Each row is a point on a landscape with many valleys, with its height.
A ball rolls from a point to whichever of its 4 nearest points has the largest drop for the distance, and stops where none of them is lower. Distance is the straight distance between rows; heights are no part of it.
tagu: [ 86 150 167 128  74 112 106  91 155 156 125 105 172 114  96 138 128 141
 102 113  92 146 172 121 145 188  59]  height 222
bini: [170  83 125  83 174 136 133 175 143 150 116 101 112  99 128 139 115 112
 172 134 134  98  99 116 113  84 174]  height 125
Lured: [179 143 104 108 108 122 145 115 121 192 108 106 138 122 126  97 124 129
 140 139 108 112  98 103 124 146 124]  height 283
debi: [ 41 148 155 190  91 108 123 120 149  82 121 156 143 100 135 153 178 136
  58 113 163 150 190 144 157 176 101]  height 332
zugif: [144 129 137 101  86 136 155 143 130 143 145  84 130 120 139 154 144 153
 115 121 104 142 161 106 109 147 109]  height 348
Daguf: [100  74 155 119 149 168 132 126 109 104 159 140  66 157 138 141  87 123
 174 130 139 157 159 145  57 132 153]  height 281
zufir: [134 114  97 164 141 136 131 153  99 143 115 158 127  90 137 111 149 109
 113 132 164 126 121 123 129 153 147]  height 399
Lekel: [ 83 191 119 172 122  87  75  82 121 177 108 115 193 128  95  86 122 116
 127 119 126 109 109 165 200 156  60]  height 270
Sisi: [110 124 151 126 112 104 104  64 142 164 117 121 137 126  91 100 117 111
 121 121 105 141 126 127 126 186  90]  height 236
maf: [182  80 141  88 176 172 129 184  97 124 120 170  69 165 156 125  73 123
 218 134 127 115  93 140  39  75 161]  height 458
Tepu: [ 79 143 141 154  96 105 130 120 155 126 131 114 187  92 107 152 147 130
  90 107 113 142 170 121 187 170  99]  height 158
Kikup: [ 80  72 137 132 175 132 116 128 136 134 123 128 106  88  97 122 108  79
 134 126 145 132 132 133 130 165 162]  height 255
vugu: [147 192 127 171  63 129 139 129  75 146 109 168 108 158 170 114 171 157
 121 148 147 138 174 138  85 162  84]  height 404
fazip: [146 183 102 146  84 123 151 164 120 173 133  93 196  95 140 142 160 156
 117 122 115 113 136 113 176 125 106]  height 219
Pova: [131  80 170  79 163 129 131 127 151  89 146 122  49 190 132 144  76 149
 175 132 110 143 140 138  60 102 141]  height 155
Dabe: [120  99 120 132 174 124 113  97 144 100 124 148  99 144 105 109 113  96
 121 128 135 130 109 125 130 126 151]  height 248
nebet: [135  93 133 109 161 125 126 124 141 138 126 110 102 123 108 119 113 103
 142 132 124 128 117 120 109 139 146]  height 199
luvaz: [101 167 115 169 105 107 120 111 137 188 113 124 183  90 110 118 142 123
 106 118 114 120 138 123 169 174  87]  height 221
Sene: [132 119 144  93 104 112 153 134 177 161 132  71 161 103 103 152 131 138
 127 125  86 130 139 100 145 154 110]  height 285
faf: [174 151 127  79  73 134 163 133 128 204 133  87 136 133 133 122 129 163
 135 138  87 130 133 103  87 157  95]  height 295
sizib: [127 128 135 103 171 102 109  70 183  70 133 148  89 188 111 110  94 128
 120 128 104 125  99 135 128  81 140]  height 294
tamu: [ 87 104 162 119 113 123 118  86 146 106 139 114 120 137 102 131 126 122
 100 118 115 156 165 135 120 172 104]  height 261
fil: [ 83  73 158 112 121 137 137 147 145 120 143  88 119  97 122 168 130 127
 117 119 122 149 175 120 131 155 131]  height 354
sopi: [147 207 102 134  72 121 108 131 105 217 102  91 166 146 139  85 120 155
 144 134 103  95 118 137 156 148  57]  height 224
vevuz: [109 131  96 176 153 125 115 104 120  80 129 173 123 131 130 111 144 105
  87 120 166 132 128 134 160 114 146]  height 245
sison: [196 200 117 102 110 116 128 132 138  81 139  85 136 207 147 150 108 169
 150 133  81 111  98 114 147  35 120]  height 220
zakeg: [ 73 101 132 146 150 141 129 142 154  42 157 138 140 117 146 167 141 121
  86 106 158 138 155 137 178  72 155]  height 382
gini: [140 189  93 165  90 118 110 114  91 190  92 143 150 129 136  81 140 135
 125 144 128 111 121 133 147 154  85]  height 267
mogu: [ 71  84 151 115 156 114 123 111 186  74 139 102 133 115  97 154 122 108
 107 120 121 141 150 132 180 113 148]  height 296
Nisaf: [155 138  88 173 132 140 115 113  77 131  97 204 104 149 130  55 134 104
 126 153 154 122 110 131 100 170 131]  height 362
Raz: [ 80 154 119 136 148 110 138 103 176  45 160 128 181 158 116 152 134 129
  92 129 110 125 119 154 208  44 144]  height 202
Morom: [143  81 158  67 185 109 129 183 181 122 112  68 121  96 122 181 120 130
 180 125 107  96 127 120 142  68 179]  height 50
nabul: [ 99 184 138 194  70 116 136 167 131 117 120 138 169  96 156 164 198 168
  84 121 153 132 172 125 157 150  99]  height 200
rupa: [123 158 119 163 106 144 118  87 105  66 134 188  92 197 163 110 134 141
  90 134 147 142 156 142  97 112 109]  height 488
Vofuz: [163 162 104 118 105 116 117  86 110 218  91 132 137 140 114  58 107 123
 152 150 102 106  89 121 113 176  94]  height 284
kiro: [ 99 131 139 175 106 127 134 129 105 145 117 177 113 112 135 112 164 125
 105 133 162 145 171 142  92 206 109]  height 410
futu: [ 87  80 128 149 186 161 108 152 108  88 124 167  94 100 139 144 108  92
 132 112 169 134 126 136 121  96 173]  height 310
nava: [154 120 103 142 167 138 112  97 113  83 121 199  77 201 138  77  93 117
 129 134 138 133 101 125  96 100 137]  height 352
fufep: [111 131 123 150 174  86 155 129 151 122 135  95 207 101  89 154 149 100
 122 130 111 108 105 134 223 101 145]  height 69
zeve: [173 121 113 116 141 122 126 112 122 133 118 126 106 159 123 100 112 120
 137 142 117 122 103 108 104 129 138]  height 243
burom: [163  98 144  88 197  99 110 117 161 112 108 134  71 163 105 106  82 119
 169 142 112 110  90 125  98 115 156]  height 74
fam: [144 113 114 106 129 127 164 158 149 200 125  91 169  65 115 128 144 123
 122 118 125 116 119 106 160 147 142]  height 226
boz: [169 207 114 113  68 121 114 118 109 148 126  69 143 182 141 119 112 159
 149 141  82 111 108 117 136 110  81]  height 185
nazab: [177  94 116  64 135 166 177 167 111 216 116 119  99 109 114  85 112 126
 175 149 133 123 103 127  70 153 159]  height 452
dosol: [ 74 195 129 112 112 107  97  66 177  57 157 108 160 199 114 120 107 143
 110 137  89 120 102 172 177  57 109]  height 242
Tapup: [ 57  68 158 126 146 162 119 147 126  70 144 134  89 119 152 183 101 124
 127 112 152 147 166 140 122  91 164]  height 59
lil: [173  97 125 119 151 168 137 155  95  96 144 165  77 181 165 121 102 134
 160 129 142 136 125 118  55  94 139]  height 409
Pemip: [121  84 136 111 137 193 129 194  80 135 133 150 113  66 165 194 118 119
 171 122 167 119 122 140  89  89 173]  height 607
masog: [133  79 125 136 185 162 117 154 107  96 125 173  80 141 143 117  90 103
 153 117 154 129 106 128  95  84 166]  height 333
Fudit: [101 124 132 139 158  79 120  84 163 138 128  98 183 107  74 127 129  95
 123 122 105 118 102 134 207 146 128]  height 8
vub: [160 115 123 121 109 148 142 123  98 146 136 134  96 152 141 111 129 132
 137 140 126 144 146 120  65 167 115]  height 308
gav: [144 153 142 104  90 112 123  84 136 203 119  99 148 132 105 102 112 143
 135 130  80 123 127 114 108 182  76]  height 249
vun: [ 91  76 161 112 112 177 138 189  92 118 147 115 106  75 171 205 124 135
 152 121 152 142 170 137  92 112 162]  height 440
sadek: [135 168 124 167  67 139 153 199 121 130 131 127 177  72 171 176 213 176
  89 114 165 128 152 114 144 131 114]  height 319
zusa: [129 175 118 140 109 115 141 136 133  99 148  84 192 133 120 167 152 142
 118 127 101 123 128 121 198  90 121]  height 144
situ: [116 174 164 119  84  96  70  43 123 162 110 108 132 161  99  78  99 128
 132 122  95 135 116 147 120 167  57]  height 198
Beki: [ 93 105 126 131 161 149 117  90 143  53 149 203  69 200 155 105 100 121
 100 112 141 138 132 145  87  82 139]  height 408
lunu: [192 127  82 122 110 158 147 162  83 170 114 157 126 115 151  89 145 128
 133 147 148 117  97 112  97 133 139]  height 320
sapon: [101 141 113 150 197  89 137  86 163  74 138 139 183 148  93 135 132 103
 112 128 117 107  84 160 215  58 154]  height 148
Kosu: [158 142  99 108  97 141 171 148 120 230 115 126 155  81 124 102 143 147
 121 125 127 117 124 107 123 166 121]  height 287
kitev: [136  86 122 102 130 160 158 169 101 181 134 126 105  89 136 123 127 120
 153 138 146 136 136 129  74 156 154]  height 401
peli: [126 125 172  92  93 108 117  84 152 134 134  84 127 148 101 133 116 140
 124 125  80 146 145 119 108 168  88]  height 201
perep: [111 103 108 161 127 151 131 196 101 137 128 153 134  46 155 147 173 125
 108 117 199 126 124 131 127 143 160]  height 494
Geb: [ 72 186 119 169 114  97 124 111 133 112 141 103 214 124  99 142 150 122
 110 121 109 122 129 146 224 121 103]  height 136
zuf: [ 77  68 144 126 152 174 128 175  97 152 121 136 111  47 132 169 108  98
 160 125 152 136 136 144 108 136 192]  height 610
fenur: [147 119 116 142 111 154 141 174 104 107 145 134 129 102 166 158 159 139
 108 117 162 131 144 120 117 115 136]  height 498
poda: [153 175 113 123 120  92 105  78 129 146 114  99 148 162 108  96 107 126
 146 139  96 104  80 133 166 126 106]  height 146
fetu: [135 119 151 133  96 142 133  90 102 150 147 155  94 172 126  92 132 128
 157 139 130 161 185 149  41 206  89]  height 389
vamun: [123 107 126 137 141 135 124 101 104 126 129 151  94 145 118  96 120 104
 129 136 142 146 145 138  80 175 125]  height 315
Buve: [144 156  99 156 146 100 126 110 127 127 126 111 169 126 110 123 134 109
 126 131 119 112  97 126 197 108 138]  height 83
fatu: [139 153 135 152  69 140 165 181 104 168 124 149 134  86 169 145 191 168
 104 127 159 138 177 120  89 171 106]  height 418
lud: [100 139  96 188 160 105 121 111 130  97 130 156 169  96 118 126 159  99
  90 116 156 123 114 136 202 119 147]  height 167
papog: [183 135 104 127 165 129 127 132 131  81 126 155 113 173 146 123 112 130
 134 119 127 114  91 109 142  49 143]  height 286
Reko: [ 49 114 147 191 122 119 124 132 125 124 113 170 125  79 124 128 172 119
  84 118 177 147 177 143 124 214 121]  height 420
maro: [120  90 172  82 161 110 112  88 163 100 137 115  71 165  96 123  88 123
 142 138 104 145 127 134  87 143 136]  height 119
Sipa: [178 130 101 120 141 117 146 144 136 155 127 101 161 103 124 133 148 119
 134 136 119 109  94 107 161 105 151]  height 159
rezar: [102 154 115 170 110 114 136 151 133  91 146 122 182  98 135 161 175 139
  87 111 143 137 150 123 194 114 129]  height 52
nus: [130 147 134 108 134 112 140 135 176  59 154  89 168 155 111 175 136 140
 115 128  93 132 126 126 190  58 138]  height 193
gefup: [ 97 105 135 122  94 187 171 211  93 209 130 153 130  34 149 140 160 159
 143 115 189 138 145 150  79 178 155]  height 590
pedan: [121  95 144 126 133 173 134 165 102  73 159 149  86 151 181 164 120 140
 129 108 162 146 162 132  85  83 143]  height 379
leko: [134 134 178  77 117  86  94  44 159 106 136 105  97 177  89 105  86 133
 135 138  84 149 112 137  94 156 100]  height 160
disat: [ 97  91 124 142 138 154 146 160 103 185 120 157 113  73 120 102 131 103
 133 131 160 139 140 143  88 204 144]  height 467
numu: [130 138 104 151  94 150 160 207 115 195 116 163 163  40 147 129 200 160
 100 116 187 125 128 124 117 160 135]  height 461
gan: [190 167  97 137  94 137 132 134  85 123 123 133 126 163 162 118 139 152
 123 143 121 122 115 108 119 102 112]  height 244
puge: [166 126 100 145 156 136 132 162 121  84 143 143 160 112 152 162 156 121
 116 115 155 115 103 118 171  56 150]  height 370
poka: [103  71 137 114 174 131 120 155 153 113 125 104 122  83 118 162 121  98
 137 120 138 127 132 120 159  99 169]  height 321
rira: [157  95 146  91 136 160 138 171 128  92 148 101  98 142 162 185 120 146
 147 119 127 132 141 110  99  67 139]  height 479
folov: [122 103 169  73 137  90 122 101 196 103 134  72 122 136  87 153 109 131
 129 130  89 134 132 118 140 133 128]  height 247
rok: [120 164 121 155  92 121 123 103 115 131 123 137 132 129 132 121 153 133
 101 124 129 140 160 126 134 164  99]  height 302
bifur: [145 160 105 135 159 103 105  67 148  76 121 165 110 205 125  92  90 126
 128 136 113 111  78 137 145  69 134]  height 317
fur: [149 155 129 110 126 119 130 115 154  71 148 100 136 176 132 155 121 148
 119 125  95 134 124 116 161  67 132]  height 227
Rov: [ 41  80 131 156 172 154 108 140 132  64 139 164 107  92 140 155 121 103
  97 107 178 145 147 146 158 101 178]  height 301
reg: [211 139  84 140 124 156 120 140  68 108 111 187 108 176 169  85 128 136
 137 153 144 112  97 107  96 104 135]  height 304
tiku: [154 101 133 106 141 138 140 185 143 105 146  86 147  96 144 187 150 129
 136 114 137 119 127 107 157  70 150]  height 398
Mozuf: [136 134 155  97 142  75  94  53 161 147 113 110 117 146  74  87  90 112
 143 137  94 125  81 130 124 164 117]  height 183
vebo: [126  73 141 116 174 158 126 136 108 141 127 141  72 128 112 108  85  98
 177 143 134 136 117 148  65 152 168]  height 257
tiko: [132 201 126 153  55 124 125 130 108 167 113 118 147 133 153 131 153 158
 110 128 114 127 169 124 135 158  67]  height 297
Maka: [118 179  98 168 112 103  72  59  88 148  92 160 125 166 118  59 119 109
 127 144 129 112  97 156 145 154  87]  height 307
Muri: [192 101 144  70 172 108 133 143 150 123 119 109  68 168 129 128  90 142
 174 143 106 116 104 110  74 103 147]  height 101
roduk: [206 131 139  50 123 103 154 126 155 191 118  77 104 144 110 108  99 148
 167 158  81 104  86 103  87 141 130]  height 314

Where does a ball stop that starts at each point below?
sopi | Fudit
kiro | rezar
fil | burom
perep | Fudit
faf | burom
Nisaf | Fudit
zugif | burom
Sene | burom
sison | Fudit
